Points, in no order, along strands that fork and pass close to each other.
Points whose rows are less than 92.4 apart are linked; no others are. Some points are linked to none.
Bir:   0 -41  20  -8 -14 -91  -7  19   5 -33  22  -8  -4  18 -22  59  -8   8  -2 -22 -12
Boro: -23 -15  22   0   2  72 -29 -19 -22 -32 -38  10   6  11  -1 -25  11 -31  33   8 -16
pivo: -29 -44  25  -4  14   7 -30  -3 -18 -59 -14  -2  31  -4 -25   0 -10  -7  30  -9 -10
sim: -27 -50  42 -41  37 -21 -94 -13  38 -63 -31 -22  50  18 -29  -5   1  18  87  10 -84
vope:  32  85 -44 -44  11  14  44  -9  35 113  37  10 -17 -15   8 -64  29  31 -69 -12  49
bug:  49  14 -59 -21  12 -11  56  19  -7  44   1  15 -23   1  11  28  36 -37   3   0  -4
Nuru:  32  42 -20  18 -26   9  17 -39  14  57  37  19  -5  -2  19 -46  -4  -8 -66  21  47
fiku:   0  31 -29 -40 -35 -41  60  14   6  53  14 -34  -7 -11   1  -8  21  11 -63 -40  15
pid:  16  -7 -38 -10 -27 -29  25 -25  -3 -13  -2  29  -7 -19   4   7   4 -13  -8   6  -3
dovoz:  -59  -46   60  -44   71   20 -102  -47   51  -17  -23  -43   60   27   -1  -27  -28   33   87   -8  -92
zefa: -14  18  -8  14 -33  70  27   5 -13  28   5  25  -9 -11   6 -52  15 -32 -17  12  36
lal:  22   2   2   4 -18 -21  19  10 -19   5  -2 -18  -8   6 -32  25  -8  21 -18  -3  17
fosi:  11 -16   7  45 -31  31  -4  -9 -10   3  -7   1  18  -8   6   9 -34  13  27  -7  -4
Bemo:  -1 -72  38   7 -16 -32 -50 -15 -10 -56  28 -18  28  29 -30  20  -8  31  56  15 -41
rilab:  18  58 -79 -44  -9   0  56  17  -6  82  42 -20 -23 -16  39 -37  32   7 -45 -18  30
lesaz:  20  18 -16  22 -15 -15  54   6  -8  34  12 -13  -8 -25 -20  18 -13  41 -18 -12  14
Fug:  19  54 -54 -71  11 -46  47 -27  38  71  39 -19  -6 -15  18 -43  17  17 -82 -43  39
degu:  17 -16 -24   0 -26  12  -1 -22   7 -44   6  34  -2  11  21   4  -4 -28   2   2 -24
Tele: -17  43 -60  -5   3  51  28  35 -49  45  20   8 -43 -10  39 -26  25   3 -13 -17  42
daz: -41 -39  32 -44  80  -8 -81  -9  21 -35 -57 -40  12  11  10  22  -2 -16  82 -35 -82
paf:  10  12 -24  22  42  41 -17  30 -18  23 -31 -14 -46 -14  25  16  37 -20  35  36 -10
Rig:  34  32 -21  28  -1   7  23  23 -12  63 -25  20   8 -12  14  19  12 -10  -7  -1  22
lek:  -6 -18  -8  -7  24   6  12  18 -27 -31 -24 -12  22  -7 -19  14   1 -17  30  -7   7
Gutu:   8 -34  -3   8  32  22  -3  23   1   2 -40  -5   5  -3  26  44 -23 -11  71 -19 -23
peti:  -5  -2  10   1  12 -35 -24  31  -3 -28 -32 -17 -23  26  38  47   2 -23  -6   3  -1
dize:   2  15  -1  10 -52 -14  53 -14   1  38  11   3  -1 -26 -31 -17 -29  44 -35 -22  27
kezim:   3   5 -37 -10  25  11  35  36 -39   1  -9 -26 -16 -14  -9  11  29 -17  19   6  12
Gaf:   0   4  26  28  15  16 -14 -13 -22 -28 -20 -10 -22  11  -2   1   2  11   4  41  13
Depo:   9  66 -41 -11  -6  25  55  10  -4  90  42   7 -20 -24   7 -54  25  15 -52   0  44
navo: -12  -1  32  34 -47 -30 -14 -27 -11 -33  39  23  23  -5 -35 -27 -40  40 -20  10  30
niz: -15  -3 -23  14  -9  51   3 -23  -9 -29  11  33 -16 -17  21 -23  16 -37  -2   7 -13
gusaf: -33   2  45  44  -5  21 -13  19  22 -33   5  31  18 -15   4 -15 -37   6  -2  16  17
Vone: -30   3 -12  14 -13  79 -36  -7 -12 -41   3   5  -7 -20   7 -41   9 -35  19   6 -17
zegem: -16   3 -21   2  20  63  -4  42 -25  23 -23   7 -24   1  24  -5   6 -32   8   0  50
surab:  24  38 -10 -14 -29 -34  28 -50   9  30  44  22 -11   5 -11 -17  -5  34 -80 -35  13
degi:  30  37 -36 -12   1 -19  35 -36  26  64  50  -8 -34  -6  25 -29   7  13 -75  18  40
Guseb: -30  -8  30   0  78  94 -61  -2  21 -21 -30 -14  15 -13  -8 -19  -4 -10  66   3 -47
turok:  26  24 -29  -4  12 -31  13 -18  12  22  23   6 -48   3  22  13   8  -4 -60  13  30
muzaz:  -6  29 -19  29  -2  31  17  14   2   6  22  33 -12 -38  -4  -8  -6   2 -24 -18  15
vara: -18 -25  54   8  26 -46 -28  28   4 -39 -36 -15  31   7  -9  43   2   8  53  -2 -52
bomev: -12   9 -67 -22   7 -17  31  18 -15   9  -2   8 -35 -23  36  12   3 -20 -16 -33  24
karus:  15  38   7  33 -23   8  20 -24   5  20  53  10   9  -1 -18 -36 -29  12 -56  13  47
tuz:  33 -14  -7 -10   5 -18  -6   6 -33 -18 -17 -24   9  18 -34  31   1  -6  10   5  13
Retof: -29  35 -36   9   9  51  32  18 -26  -2  14  24 -47 -18  21 -15  13   7 -11 -14  17
tigot:  -9 -19  22  -4  30   5 -65  -5  13 -57 -42  23 -14  25  14  29 -25   7  33  -7 -23
dibik:  14  54 -29 -58   2 -51  68   0  23  92   5 -23 -17 -10  12 -19  25  23 -76 -48  28
kifa: -10 -23   4 -12  49  24 -45  -2  14 -21 -66 -13   6   6  35   9   8 -34  77  26 -54
Kufa:  -4  11  -6  10 -19   0  50  -4 -15  38  48 -15 -17  -7  19  -8  28 -15 -54 -13   7
lel:  33  22 -20 -11 -24 -38  27   8  27   8  28   0  32  22   3   3 -19   6 -37  28  39
Pavil: -30  16  -2  33  29  37  -9  21  -3 -20  -7  30   2 -33   5 -11 -18  -3   6   2  26
gusak:  34  17 -40 -20   0 -41  53  13   7  40   8 -14  13  13  22  18 -22  -2 -26   4  45
Kis: -11 -38  42  -3  10 -90 -27  30   4 -56  -6  -7  12  29  -6  53   5   6  33   1 -38
vuluk:  -6  27  -7   6  -7  12   6  29  24 -27   9  40 -18  -6 -11  14   0  -8 -37 -18  -1
guziz:  36  24   0  25 -18   0  30 -12  19  -4  22  27  19   6 -21  -7 -23  16 -17  41  20
Davu: -19 -34  42  24 -28 -24 -39 -14   2 -51  28  14  25  -7 -50 -20 -26  26   3  31  19
muvur:   6  10  -3 -21  -4 -41  14  33   5  -4 -10 -12 -17  32  30  36  12 -35 -37  -1  17
vep: -23 -41  39   5   9  40 -65  -8  14 -57   4 -13  22   6 -18  -5 -23  -2  43   4 -25
depip: -30  21  13  35  53  75 -28  21 -15 -15 -19  11  -6 -28   6 -13   6  -1  33   8 -13
Kuvid:  23  29   1 -16 -47 -67   3 -22  18  27  21  -1  -5  26  -9  -1   2  23 -82 -11  17
fem:   9 -34   6  -7 -65 -34   9  -7  26 -31  30  44  38  21 -12   0  -7  -8 -15   1 -12
Raf:  11  43   0 -15 -33   4  69 -26  29  76  38   6   7 -12  -2 -62 -19  27 -64 -24  49
zite:  19  26 -46   0  22  25  29  42 -30  42 -16  -8 -44  -8   8  22  48 -22  17   3  -7
fufo:  -9 -43  29  19  36  22 -24 -30  -4 -28 -23 -16  14  -3  30   8   4 -20  63  30 -55
Beti: -15  28 -78 -15 -15   5  41  10 -19  51  15  -4 -40 -34  43 -27  10   2 -27 -12  45
mobat: -25 -23  42  13  -7 -43 -23   9   0 -33 -13  -4  -5  23  27  28 -14   2 -12  11   7
mas:  31 -17 -35 -11   3 -34  38   6  14  18  -3  14  -8 -15  -8  29  15 -37  -3   9   0
piti:  -6   5  -6  15  12  40  14  12 -35  40  -2   3  -5 -11  10 -21  17 -36 -21  24  58
Gur:  17  12   7 -27 -30 -67  20  -1   2 -12  12   3  -6  30 -33  23  -1  36 -49 -20   9
Repez: -26 -67  41 -20   5 -31 -60 -12  15 -73   4 -18  42  27 -23   8   2  27  75   5 -72
vami:  30 -32  12 -17 -18 -87  14  -5   3   0  20  14   1  32 -24  46  -4   3 -26 -14   4
Ziga:  19  10   4  -7 -50 -27  55 -18  27  64  36  -3  30 -12 -26 -27 -25  31 -54 -14  42
naz:   5  27 -30 -35  -6 -41  45   7 -25  28 -13  -5 -22 -10 -14  -1  40 -17 -55 -23  17
Vud: -13 -27  33 -11  47  -9 -83 -23  12 -47 -58   0  15  25  18  20  -7 -11  67   0 -64
besag: -34 -27  34 -33  55  39 -93 -21  42 -35 -31 -43  49   8 -16 -20  -6   1  77   5 -81
Mikiz:  26   5   0  43 -11  38  25   8 -22  37 -19  13  25 -21 -15   4  -2  -2  17  10  12
kob:  19 -41  37  26 -18  19 -14  -1 -11 -16   1 -13  17  28 -20  40 -30  26  39 -14 -23
Lav: -25  -9  24  14  69  53 -35  16  -1 -20 -40   0  11 -30 -14   5  18 -21  46   7 -32
nuso: -19 -36  44  39  10   6 -32 -30   6 -28 -18  22  12 -14  22   8  -2  -3  30  25 -45
felil:  -6  23  28  27 -62 -14  10 -35  11  -5  69  16  20  -4 -37 -49 -39  27 -43  -2  36
seku:  -3   2  37  54 -62  30  -7 -16 -17   4   7  -3  10  -3 -20 -18 -20  15  -6  -3  -1
Tedup:  10 -52  38  24 -38 -29 -45 -17  -3 -41  34   0  35  26 -45   6 -25  40  31  28  -2
mik:  14 -27  -4 -18 -15 -37 -38  -7 -23 -46 -30 -33  -9  19 -22  18   5  -4  19  20  -7
Nota: -25 -49  66  17  -3  -6  -3 -12  23 -41   0  25  27   2  -4  13  -4   7  50  20 -55
Zab:   3  38 -27   0 -40  41  45  18   4  67  13  15 -19  -9  15 -44  30 -21 -35  12  31
bomar:   9 -30   6  -7 -50   7 -21 -22  23 -60   6  35   4  33  -7  -1 -22   3  15   6 -19
rud: -25  -8  12 -10  51  -5 -35  35  -7 -52 -37 -12 -11  18  29  36 -10 -20  28 -12 -11
fipa:  11  -3  10  17  40  29 -27   0 -21  -9 -47 -11 -41  10  16  19  16 -12  30  37  -6
kupem:   3  15 -16 -32  20 -29  47  28 -57   8 -30 -19 -24  11  -4  18  30 -26  -7 -29  18
dubi:  32  36 -35  11 -17  -8  46  -3 -30  75  -7   1 -11 -13   0   7  11  16 -21 -18  20
dabu: -18 -32  25   5  34  79 -76  -2  26 -34  -7 -36  29  -4 -15 -14 -11  -8  62  -2 -50
Pab: -31 -20  52  33 -23 -16   5  19  16 -23  12   8  12  -1   5  18 -20  12 -11   3   2
zelez:  -4 -36   7 -13   9 -18 -46   2 -12 -45 -45 -40 -14   2  -9  22  23 -22  44  12 -46

A fork is a point with three links. Follow the links from the first point to the second and name the forks in between, in order.
zelez, bomev => tuz, lek, dabu, Pavil, muzaz, Beti
Raf, gusak => lesaz, lal, tuz, lek, dabu, besag, karus
felil, Gaf => besag, dabu, lek, kezim, zite
Gur, Davu => lal, tuz, lek, dabu, besag
vara, kifa => Gur, lal, tuz, lek, dabu, Pavil, peti, Vud
mobat, zefa => Pavil, muzaz, Beti, Depo

Follow the links from the first point to the second, and from the first to the third. Name the last point that the two ways share.
dovoz, Mikiz, kifa => dabu
degi, Vud, zegem => Pavil
rud, Kis, Nuru => dabu
degu, Mikiz, sim => lek
Raf, rilab, tigot => Pavil
paf, Vud, Rig => lek
kupem, fem, Boro => degu
Fug, Mikiz, Kuvid => lal
